Points on a hilly landscape, in no order, each with its height.
From any point a ball rolls to the lowest of the 2 points nearest to it. It stops when none of these is lower. Distance is the straight distance between rows; heights are no part of it.
J507 h=442: | -10 | -34 | -12 | -18 |  17 |   9 |  -1 |  22 | -21 | -38 |  11 |   0 |  18 | -44 | -16 |   9 |  44 |  -5 |  36 |  -8 |   4 |  -3 |
J292 h=390: |  18 |  15 |  12 |  31 | -22 |   5 | -22 | -15 | -10 |  -8 |   7 | -16 | -12 |  13 | -32 |  23 | -15 |  -6 |  -1 |   3 |   4 |  -1 |
J716 h=84: |   3 |  25 |  51 |  -5 | -29 |  -9 | -18 | -18 | -21 | -25 |  -9 | -47 | -16 | -16 |  12 |   9 | -12 | -19 |  -6 |  -2 |  25 |   8 |
J886 h=518: |   1 |   3 | -12 |   6 | -15 |  25 |  21 |  20 | -42 |  46 |  28 |  15 |  16 |  35 |  -8 |  20 |   3 | -71 |  -2 |  28 |  -4 | -14 |
J197 h=344: |  12 |  41 |  30 | -31 | -14 |  22 | -38 | -40 | -18 |  -1 | -30 | -36 |  -3 |   3 |  13 |   4 |  41 |  14 |  13 |  11 |  -5 |   4 |
J848 h=412: | -32 |   5 |  21 |  -9 |   0 | -62 |  10 |  37 |  20 |  19 | -55 |   3 |  10 | -33 | -11 | -10 | -10 |   5 |  12 |   0 |  -1 |  24 |
J205 h=138: |  32 |  -5 |  38 | -12 |  -7 | -27 | -12 |  -1 | -37 | -28 |  11 | -43 |  20 |   8 |  30 |  23 |  21 | -39 |  -1 | -24 |  25 |  20 |
J265 h=347: |  23 |  17 | -14 |  -7 |  -2 |  35 |  -7 | -29 | -12 |  -5 |  34 |  11 |   2 |  27 |  -5 |  15 |  46 | -19 | -34 |   2 |  -4 |   0 |
J85 h=398: | -48 |   0 | -17 | -30 |  16 |  36 |  10 | -17 | -18 |  -9 |  27 |   7 | -22 | -30 |   9 |   9 | -56 |  -4 |  -3 |  -1 |   1 | -18 |
J675 h=392: |  18 |  34 |  33 |  13 | -16 |  -4 | -26 | -16 |   0 |   3 | -26 | -26 |  -4 |  15 | -19 |  13 |  27 |   1 |  -2 |   7 |   2 |   8 |
J941 h=335: | -30 | -27 |   5 | -16 |  11 | -13 |  -2 |  18 |  11 | -33 | -25 |   4 |   5 | -58 | -10 | -23 |   7 |  40 |  21 |   9 |  13 |   6 |
J3 h=578: |  -7 |  14 |   3 |  -1 |  -1 |  17 |  23 |   0 | -37 |  46 |  16 |  28 |   2 |  19 |   3 |  16 | -42 | -43 |   0 |   8 | -21 | -23 |
J740 h=472: |   9 |  19 | -21 |   0 |  -1 |  42 | -12 | -46 |  -6 | -37 |  37 |  20 | -32 |  -1 |   1 |  16 | -40 |  33 | -35 |  -9 | -16 | -18 |
J514 h=467: | -22 |  15 | -15 | -32 |  -6 |  55 | -15 |  11 | -20 |  25 | -20 | -21 |  -5 |  -7 |   0 |  -9 |  50 |   0 |  34 |  43 |   5 |  -9 |
J372 h=455: |  -3 |   2 | -23 |  22 | -14 |  28 | -14 |   5 |  41 | -46 |  12 |   0 | -38 | -24 | -17 |   6 | -39 |  62 | -11 |  -5 |  11 |  -8 |
J114 h=428: |  20 |  -5 |   3 |   2 |   0 |  20 |   2 | -26 |  -1 | -55 |  41 |  20 | -15 |  -4 |  30 |  10 | -34 |  42 | -36 | -21 |  14 |  -6 |
J117 h=369: |   9 |  -9 |   7 |  -9 |   0 |  24 | -10 | -49 | -27 | -19 |  34 |   6 |   5 |  20 |  31 |  -8 | -33 |  16 | -20 |   4 |  15 | -11 |
J344 h=506: | -34 |   9 |  12 | -32 |  10 | -29 |  22 |   7 |  27 |  31 | -30 |  44 |   8 | -10 |  19 | -32 | -11 |  17 |  -3 |   7 | -13 |  15 |
J710 h=812: |  25 | -34 | -39 |  41 |  -6 | -10 |  17 |   2 |   4 | -34 |   6 |   7 |   0 |   6 | -24 |  15 |  25 |   3 |  23 | -26 | -45 | -31 |
J440 h=226: |  17 | -39 | -12 | -16 |  19 |   7 |  12 |  12 | -25 |  17 |  45 |   9 |  31 |  38 |  35 |   0 |   7 | -42 |  -6 |   2 |  39 |   6 |
J597 h=281: |  14 |  12 |  -8 | -35 | -11 |  19 | -16 |  12 | -42 |  18 |  11 | -50 |   6 |  30 |  53 | -14 |  31 | -49 |   3 |  -3 |  31 |   4 |
J778 h=211: | -47 |  21 |  23 | -40 | -36 |  11 |  17 |   3 | -13 | -12 |   0 | -27 | -19 | -50 |  17 | -17 |  12 | -50 | -18 |  11 |  17 |   5 |
J29 h=466: |  23 |  36 |   1 |  18 |   1 |  -5 |  -7 | -14 |   8 |  51 | -22 |   3 |  14 |  62 |  -6 |  -7 |  44 |   2 | -25 |   9 | -16 |   8 |
J661 h=218: |  -3 |  17 |  -4 |  31 | -11 |  -1 |  -8 |   3 |  40 |  20 |  -7 |  10 | -16 |  16 | -34 | -14 |   3 |  13 | -40 |  24 |  19 |  13 |
J671 h=475: | -11 |   1 | -35 |  -5 | -23 |  52 |   9 |  13 | -22 |  33 |  33 |  14 |   1 |  28 | -12 |   1 |  24 | -47 | -13 |  51 |  11 | -11 |
J715 h=688: |   9 | -10 | -46 |  41 | -12 |  -1 |   7 | -33 |  -3 |  23 |   0 |   7 |  -5 |  51 | -36 |   3 | -13 | -20 |  11 |   2 | -55 | -35 |
J327 h=519: | -28 |  12 | -28 |  14 |  21 |  -8 |  17 | -17 |  20 |   2 |  -1 |  10 | -23 |  -3 |  -4 |   7 | -39 |  20 |   5 | -33 | -47 | -17 |
J860 h=571: | -12 |  12 |  -8 |   0 |  29 |   0 |  22 | -20 |  34 |   1 |  14 |  45 | -13 |   0 |  14 | -12 | -25 |  35 | -30 | -20 | -20 |   2 |
J78 h=411: |  32 | -21 |  25 |  31 |  29 | -64 |  17 |  12 |  16 |   6 | -12 |  18 |  27 |  18 |  19 |  -1 | -48 |  21 |   3 | -31 |  -7 |  10 |
J861 h=425: | -32 |  -8 | -33 |   5 |  -6 |  28 |  26 |  18 |   4 |  45 |  20 |  48 |   1 |  13 | -22 | -17 |  -6 | -26 | -16 |  37 |   7 |  -9 |
J160 h=156: |  40 |  -1 |  33 |  -5 |   1 | -12 | -13 | -28 |  -9 | -40 |  17 | -11 |  10 |  16 |  47 |  -2 |   1 |  34 | -35 | -14 |  25 |  17 |
J274 h=693: |   1 |   1 |  20 |   7 |  38 | -15 |  16 |   1 |  22 |  43 |  26 |  49 |   5 |  26 |  40 |  -1 | -69 | -23 |  -3 | -19 |  -8 |   4 |
J330 h=262: |  39 | -28 | -14 |  22 |   7 |  -7 |   0 |  37 |  -9 | -36 |  27 |   1 |  25 |  -5 | -14 |  30 |  40 |  -4 |   6 | -25 |   7 |   2 |
J915 h=173: | -17 |  44 |  46 | -25 | -28 | -13 |   2 |  -4 | -39 |   1 | -20 | -29 | -12 | -24 |  13 |  20 | -17 | -48 |   0 |  -3 |  -2 |   1 |
J124 h=784: |  21 | -18 | -27 |  16 |  13 |   1 |  19 | -25 | -14 |  -4 |  17 |  25 |  13 |  18 | -15 |  10 |  25 | -12 |  20 | -29 | -66 | -30 |
J299 h=408: | -24 |  -1 | -15 | -30 |   7 |  21 | -19 |  11 |  16 |  15 | -42 | -17 |   5 | -24 | -16 | -25 |  56 |  25 |  37 |  31 |   3 |   1 |
J152 h=302: |  28 | -27 | -21 |  38 | -11 |  -3 |  11 |  32 | -12 | -33 |  44 |  23 |  14 |   3 | -33 |  41 |  -1 | -30 |   4 | -21 |  -5 |  -7 |
J209 h=877: |   3 |  -6 | -15 |  31 |   4 |  -5 |   3 |   1 | -23 | -10 |  23 |   3 |  -3 |   4 | -23 |  38 | -71 | -17 |  19 | -35 | -24 | -16 |
J176 h=75: |  20 |  -3 |  50 |  -2 |   1 | -51 |   8 |  21 | -16 |   0 |  -3 |  -3 |  27 |   5 |  17 |  19 |  -6 | -39 |  -4 | -14 |  21 |  27 |
J53 h=744: |   4 |  -9 | -35 |   9 |  13 |  14 |  19 | -32 | -21 |  39 |  -4 |  20 |  18 |  41 |  -4 |  -4 |  20 | -14 |  31 |  -5 | -64 | -39 |
J495 h=146: |  -3 |  19 |  23 | -11 |   2 | -10 |  23 |  -7 |  14 |  -8 |  25 |  17 | -19 |  -7 |  26 |   2 | -16 | -23 | -52 | -17 |  19 |  23 |
J390 h=153: | -22 |  25 |  43 | -30 | -51 |  -1 |  -6 |  -9 |  -1 |  -8 |  -8 | -53 | -12 | -25 |  31 | -32 |   7 | -30 | -30 |   9 |  27 |  14 |
J154 h=529: |  16 | -18 | -10 |  18 |  31 | -41 |  40 |  14 |  61 |  -6 |   3 |  46 |  -9 |  -1 |  33 | -11 | -16 |  29 | -11 | -43 | -40 |  -4 |
J454 h=192: |  -2 | -38 |  -4 |  -6 | -24 |  33 | -19 |  16 |  15 | -17 |  23 | -42 |  -7 | -15 | -17 |  -9 |   9 | -12 |   5 |  34 |  63 |  10 |
J22 h=316: | -20 |  34 |   4 |  12 |  15 | -31 |  33 |  35 |  47 |  29 |  -2 |  29 | -20 | -10 | -15 |  14 |   1 | -36 | -33 | -26 | -13 |  25 |
J913 h=491: | -16 | -12 |   2 | -12 |   6 |  16 |  -6 |  -2 | -26 |  -6 |  -2 |   0 |  13 | -17 | -11 |   2 |  14 |  -9 |  24 |  11 |   5 |  -5 |
J276 h=308: | -46 |  14 |   6 | -48 |  -1 |  29 |  21 | -22 | -30 |   9 |  -6 |  19 | -12 | -28 |  38 | -18 | -28 |   0 |   2 |  18 |  -9 | -13 |
J574 h=151: |  20 |  17 |  20 |   5 |   1 | -25 |  -3 |   2 |  28 |   5 |  -7 |   6 |   6 |  16 |   4 | -12 |  31 |  13 | -53 |  17 |  28 |  33 |
J679 h=294: |  24 |  38 |  22 | -11 |  -7 |  15 |  -3 | -36 | -36 | -16 |  10 |   6 |  -3 |  -6 |  -6 |  38 |  28 | -28 | -14 | -22 | -36 | -10 |
J224 h=552: | -30 |  35 |   0 | -30 |  23 |   3 |  25 | -22 |  34 |  37 | -12 |  57 | -13 |   5 |  26 | -30 | -17 |  22 | -30 |   1 | -29 |   6 |
J576 h=76: | -23 | -31 | -12 |   4 |  -1 |   4 |  13 |  18 |   5 | -21 |  32 |  18 |  -9 | -21 | -13 |   0 | -23 | -15 | -15 |   7 |  36 |   8 |
J84 h=505: | -23 |   5 |  -8 |   0 |   1 |  25 | -12 | -21 |  23 | -32 | -13 |   3 | -30 | -41 | -18 | -19 | -11 |  63 |   7 |   2 |  -8 | -11 |
J413 h=122: |  -3 | -15 |  40 | -25 |  -5 | -49 |  19 |  43 | -11 |  33 | -11 |   1 |  35 |   3 |  34 |   0 |  -5 | -50 |   2 |  13 |  27 |  27 |
J383 h=228: |  35 | -18 |  30 |  18 | -13 |   3 | -34 |  13 |  16 | -29 | -18 | -55 |  -7 | -20 | -21 |  13 |   2 |  43 |  29 |   8 |  34 |  10 |
J798 h=155: |  28 |  -2 |  52 |   6 | -18 | -27 | -25 |   7 |  -4 | -48 | -15 | -44 |  -3 | -25 |  14 |  11 |  -4 |  25 |   3 |  -5 |  36 |  17 |
J239 h=195: |  23 |   7 |  19 |   3 |  -9 |  -5 |  24 |   5 | -12 | -43 |  50 |   9 | -15 | -15 |  22 |  32 | -22 | -28 | -35 | -36 |  13 |   4 |
J955 h=363: |   0 |   1 |  14 |   4 |   1 | -42 |   1 |  17 |  18 |  -1 | -38 |  -1 |  13 | -19 | -17 | -10 |  28 |  16 |  -5 |  -5 | -10 |  20 |
J840 h=341: | -29 | -20 |  -9 |  -2 |   3 |   0 | -13 |  15 |  38 |  17 | -43 | -11 |   2 | -26 | -24 | -46 |  25 |  45 |  13 |  42 |  18 |   8 |
J907 h=342: |  47 |   9 | -14 |  52 | -33 |   6 | -15 |  11 |  -4 | -34 |  25 |  -3 |  -4 |  15 | -48 |  44 |   1 | -19 |  -7 | -17 | -15 |  -7 |
J418 h=216: |  18 |   0 |   0 |   0 |   8 |   7 | -10 | -11 |   8 |  22 |  10 |   2 |  16 |  45 |  20 | -18 |  18 |   6 | -39 |  25 |  40 |  15 |
J298 h=220: |  14 |   2 | -58 |  46 | -39 |  22 |  -1 |   9 |  48 | -37 |   9 |   4 | -37 |  -3 | -56 |  15 |  -6 |  14 |  -8 |   0 | -30 | -11 |
J248 h=503: |   1 |  -2 | -27 | -24 |  25 |  21 | -22 | -31 | -15 |   8 | -24 |  -5 |  15 |  19 |   9 | -15 |  43 |  38 |  38 |  -7 | -31 | -15 |
J39 h=282: | -50 |   8 |  19 | -52 |  -6 |   1 |  31 |   3 |  -9 | -16 |  21 |  -7 | -16 | -51 |  38 |  -6 | -27 | -45 | -14 | -15 |  13 |   3 |
J898 h=582: |  -4 | -24 | -30 |   7 |   7 |  32 | -21 | -49 |   1 |   2 | -15 |  -6 |  -1 |  14 | -17 | -28 |   4 |  52 |  41 |  14 | -31 | -34 |
J287 h=172: |  26 | -59 |   2 |  -3 |  39 | -36 |   0 |  24 | -11 |  -3 |  17 |   2 |  52 |  10 |  32 |  -6 | -13 |  15 |   6 |  -4 |  44 |  17 |
J311 h=751: | -20 | -13 |  30 | -27 |  22 | -28 |  24 |  16 |  -1 |   4 |  10 |  25 |   7 | -22 |  39 |  -3 | -52 | -24 |   8 | -11 |  16 |  15 |
J136 h=352: |  -6 |  55 |  16 | -16 |  -1 |  18 |   1 | -37 | -34 |   4 | -10 |   1 | -24 | -22 | -14 |  31 | -14 | -20 |  -9 | -18 | -47 | -19 |
J374 h=391: |   9 |   9 |  12 |   1 | -14 |  17 | -22 |   7 | -63 |  29 |  -7 | -41 |  17 |  31 |   6 |  22 |  -1 | -35 |  39 |  20 |  12 | -12 |
J68 h=393: |  -8 | -47 | -12 | -29 |  27 |  -5 | -17 |  29 |  -4 | -28 | -10 | -18 |  26 | -46 |   1 | -12 |  36 |  24 |  32 |   9 |  29 |  10 |
J879 h=781: | -24 |   5 |  17 | -13 |  25 | -23 |  24 |  26 |  19 | -27 |  11 |  18 |  -9 | -41 |  23 |  17 | -34 |   3 |  -4 | -34 |   3 |  15 |
J791 h=272: | -27 |  32 |   4 |  11 |   1 | -21 |  12 |  24 |  45 |  11 |  -8 |  10 | -26 | -14 | -19 |  -3 |  -4 |  -2 | -49 |   7 |  24 |  32 |
J99 h=843: |  -3 | -25 | -31 |  34 |  -9 |   0 |   1 |   5 |  -9 | -28 |  10 |   0 |  -8 | -13 | -39 |  18 | -29 |  -3 |  35 | -21 | -32 | -28 |
J523 h=639: | -20 |  14 |  -7 |   1 |  14 |  13 |  25 |  -6 |  -1 |  51 |  13 |  41 |   1 |  27 |  16 |  -9 | -57 |  -6 | -11 |   7 |  -9 | -12 |
J471 h=263: |  29 |  19 | -29 |  30 | -29 |  28 |  -4 | -10 |  23 | -42 |  18 |  14 | -29 | -10 | -38 |  23 |  22 |  21 | -22 | -15 | -39 | -21 |
J95 h=245: |  26 |   1 |  15 |   0 |  -2 |  10 |   0 | -13 | -27 | -49 |  28 |   7 |   2 | -16 |   6 |  26 |  14 |   1 |  -8 | -24 |  -6 |  -4 |
J614 h=360: | -49 |  -3 | -36 |  14 |  11 |  -4 |  29 |  25 |  44 |  41 |  -5 |  36 | -15 |   2 | -27 | -25 | -15 |  -2 | -20 |  10 |  -1 |   3 |
J553 h=548: | -26 | -16 | -15 |   7 |  -3 |  18 |  -5 |   8 | -10 |  29 | -16 |   5 |  14 |   7 | -23 | -20 |  -1 |   6 |  27 |  34 |   6 | -14 |
J805 h=240: |  29 | -55 | -13 |  -6 |  46 |  -5 |   7 |   8 | -11 |   8 |  40 |  32 |  46 |  32 |  33 |  -1 |  -4 |  -6 |   7 | -14 |  19 |   6 |
J807 h=724: |  16 | -15 |  43 | -26 |  27 | -39 |  14 |   5 |  16 |  26 |  11 |  54 |  25 |  12 |  58 |  -7 | -40 | -21 |   3 | -12 |  -7 |  20 |
J920 h=465: | -26 |  10 | -16 | -13 |  30 |  16 |  21 |  -6 |   3 |  -3 |  31 |  24 | -19 | -24 |   3 |  28 | -44 |  -2 |  -4 | -34 | -35 | -10 |
J618 h=623: | -20 |  25 |  13 | -16 |   7 |  -3 |   0 | -23 | -10 | -32 | -23 |   4 | -18 | -45 |  -5 |  13 |  -9 |  29 |  19 | -27 | -40 |  -9 |
J131 h=227: |  61 | -15 |  14 |  21 |   7 |  -5 | -34 | -10 |  -6 | -39 |  12 | -28 |  14 |  24 |  21 |  16 |   5 |  51 |  -7 | -15 |  27 |   6 |
J561 h=361: |  16 |  -1 |  -8 | -36 |  14 |   2 | -28 |  22 | -32 |   2 | -12 | -41 |   8 |   3 |  14 |   8 |  43 | -31 |  29 |  -9 |  32 |  15 |
J502 h=291: | -22 |  -7 | -33 |  37 |  -3 | -22 |  19 |  25 |  57 |  10 | -16 |  12 | -25 |  -7 | -50 | -24 |  16 |   8 | -27 |   5 |  -6 |   5 |
J746 h=327: |  -1 | -15 |  13 |  15 | -19 |  22 | -30 | -13 |  24 | -19 | -16 | -36 | -21 | -23 | -35 |  -4 | -36 |  47 |  34 |  21 |  23 |  -5 |
J759 h=309: |  26 |  24 |  -8 |  13 |  -9 |  31 |  -9 | -32 |  15 | -22 |  19 |  17 | -17 |   9 | -22 |   9 |  43 |  23 | -39 |  -1 | -18 |   3 |
J654 h=530: |  17 |  13 | -17 |  21 |   6 | -14 | -12 | -18 |  33 |  24 | -35 |  -5 |   0 |  35 | -18 | -22 |  59 |  26 | -14 |   8 | -25 |   4 |
J534 h=463: | -27 | -12 |  13 | -40 |   6 | -43 |   7 |  26 |   5 |  33 | -49 |  16 |  35 | -14 |  15 | -28 |  11 |  19 |  20 |  23 |  -3 |  19 |
J123 h=433: |  20 |   7 | -30 | -44 |  33 |  14 | -38 |   1 | -33 |  14 | -29 | -13 |   7 |  11 |  20 |  -6 |  43 |   8 |  47 | -19 |   1 |   3 |
J660 h=473: |   6 |  29 |   9 | -11 | -21 |  37 | -22 |   9 | -31 |  37 | -22 | -45 |  -5 |  19 |  -2 |   6 |  31 | -20 |  30 |  41 |   8 |  -5 |
J772 h=209: | -29 |  37 |   4 | -34 |  -9 |  35 |   8 | -25 | -33 |  26 | -24 |  16 |  -1 |  -8 |  12 | -10 |  16 |   9 |   8 |  34 | -37 | -19 |
J208 h=622: | -14 | -11 | -25 |  34 | -13 |  -3 |  -4 | -13 |  -7 |  36 | -32 | -10 |   0 |  32 | -28 | -15 |  -3 |   3 |  39 |  15 | -33 | -31 |
J824 h=358: |  -1 |  31 |  11 |  25 |  -7 | -30 |  21 |  22 |  19 |  43 | -17 |  25 |   4 |  16 | -32 |  10 |  28 | -46 | -23 |  -1 | -16 |  16 |
J816 h=597: |  14 |  -6 | -33 |  -4 |  26 | -13 | -28 |  -3 |  24 |  33 | -44 | -19 |  14 |  28 |  -2 | -38 |  48 |  45 |  13 |   6 |  -6 |   4 |
J165 h=92: |   4 |  13 |  38 | -27 |  -6 | -22 |   3 | -19 |   0 |  -4 |  -6 |  -1 |   7 |   8 |  43 | -18 |  -3 |   7 | -38 |   5 |  24 |  25 |
J764 h=290: |  -9 |  36 |  16 | -56 |  -7 |  11 | -18 | -19 | -25 |  17 | -36 |  -9 |  10 |   5 |  40 | -14 |  40 |  24 |  12 |  27 | -15 |   8 |
J842 h=275: |   3 |  38 |  41 |   4 | -22 |  -6 |  -7 |  -8 | -58 |  24 | -16 | -22 |   6 |  10 |  -6 |  31 | -21 | -45 |  16 |  -1 | -11 | -12 |
J572 h=307: |   1 |  -6 |  -2 |  13 |   4 | -39 |   8 |   1 |   7 |  -4 | -43 | -11 |   7 |  -8 | -22 |  -4 |  48 |   2 |  28 | -16 | -42 |  -5 |
J462 h=224: |   6 | -13 |  -5 |  38 | -13 | -25 | -13 |   1 |  18 |   1 | -45 | -43 | -10 |  -2 | -44 |  -5 |  35 |   9 |  44 |   1 | -25 | -15 |
J799 h=166: |   0 | -14 |  18 | -22 |  -8 | -11 |  30 |  31 | -21 |  36 |  19 |   0 |  32 |  24 |  48 | -10 |  12 | -63 |  -9 |  17 |  30 |  16 |
J256 h=206: |  26 |  -9 |  13 |  -8 | -23 |   5 | -21 |  -4 | -29 |  -8 |  29 | -60 |  15 |  26 |  33 |  -4 |  11 | -50 | -13 | -12 |  40 |   7 |
J757 h=207: |  36 |  -7 |   0 |  13 |   8 |  -6 | -23 |  13 |   5 | -34 |  -8 | -23 |   8 | -10 | -12 |  16 |  45 |  27 |  14 | -14 |  -3 |   4 |
J863 h=131: |  -1 | -14 | -33 |  28 |   1 |   2 |  16 |  18 |  17 | -19 |  40 |  37 |  -9 |   6 | -22 |  11 | -35 |  -3 | -26 | -10 |   9 |   3 |
J151 h=653: |   6 | -40 | -54 |  15 |  17 |  14 | -22 | -10 |  17 |  19 | -18 | -18 |   5 |  29 | -21 | -29 |  28 |  35 |  40 |  14 | -13 | -21 |
J711 h=825: | -58 |  29 |  15 | -34 |  29 | -13 |  10 |   5 |  10 |   0 |  -4 | -13 | -13 | -35 |  30 |  26 | -54 |  10 |   6 | -23 |  -5 |  12 |
J568 h=565: | -16 |  21 |  20 | -11 |  -5 |  25 | -26 | -47 | -12 | -18 | -28 | -14 | -19 | -33 |  -9 |  -5 | -14 |  43 |  23 |   4 | -20 | -16 |
J536 h=406: |   4 |  32 |   6 |  17 | -11 |  -3 |   9 |  22 | -14 |  63 | -16 |   8 |  17 |  47 |  -7 |   0 |  25 | -32 | -12 |  30 |  -2 |   6 |
J345 h=256: |   4 | -40 |  18 |  19 |  12 | -39 |  -6 |  25 | -17 |   7 |  -3 | -11 |  36 |   6 |  -3 |  -1 | -35 |  -1 |  20 |   3 |  41 |   6 |
J709 h=295: |   2 |   4 |  -2 | -20 | -13 |  41 | -14 | -32 | -17 |  13 |  19 | -16 |  -2 |  33 |  34 | -25 |   4 |   9 | -16 |  34 |  28 |  -7 |
J738 h=407: |  -5 | -17 |  -4 |  -1 | -25 |  40 | -18 | -14 |  21 | -45 |  24 | -18 | -35 | -28 | -17 |  -4 | -33 |  29 |  -2 |  25 |  39 |   4 |
J922 h=135: | -30 | -23 | -11 |  -7 | -28 |  20 |   8 |  18 |  15 | -11 |  30 |  -9 | -15 | -26 |  -9 | -26 |  15 | -37 | -33 |  34 |  55 |  13 |
J780 h=178: |  17 |  -4 | -65 |  49 | -22 |   8 |  11 |  32 |  40 | -35 |  33 |  26 | -19 |  11 | -34 |  26 | -29 |   0 | -24 | -20 | -19 |  -6 |
J575 h=479: |   6 | -38 |  -8 |  30 |  40 | -56 |  35 |  19 |  48 |  19 |  -4 |  30 |  -1 |  11 |  20 | -18 | -48 |  12 |  14 | -31 | -24 |  -9 |
J467 h=343: |  20 | -21 |  14 |  49 |   6 | -53 |  -3 |  28 |   4 |  -9 | -12 | -10 |  15 |  10 |  -9 |   6 | -48 |  21 |   3 | -26 |  16 |   4 |
J543 h=124: |  26 |  -7 |  -9 |  39 | -16 |   3 | -20 | -17 |  17 | -22 | -18 | -23 | -11 |   2 | -34 |   4 |  15 |  36 |  22 |  -9 | -24 | -18 |
J263 h=264: | -32 | -34 |   7 | -14 |  -4 |  22 | -14 |  13 |  20 | -12 | -13 | -22 |  -8 | -46 | -18 | -26 |   5 |  21 |  19 |  41 |  51 |   7 |

Where does a ball stop that starts at each point below?
J224 | J543
J618 | J716
J568 | J716

Call two points neighbours if one is among the 2 nearest of the other. Go from one point of each pair to the other, from neighbour to neighbour, staying as low as possible. Name the highest point that can't be avoided.
J165 and J576 | J265
J165 and J287 | J860
J165 and J543 | J131
J772 and J165 | J675
J176 and J287 | J805
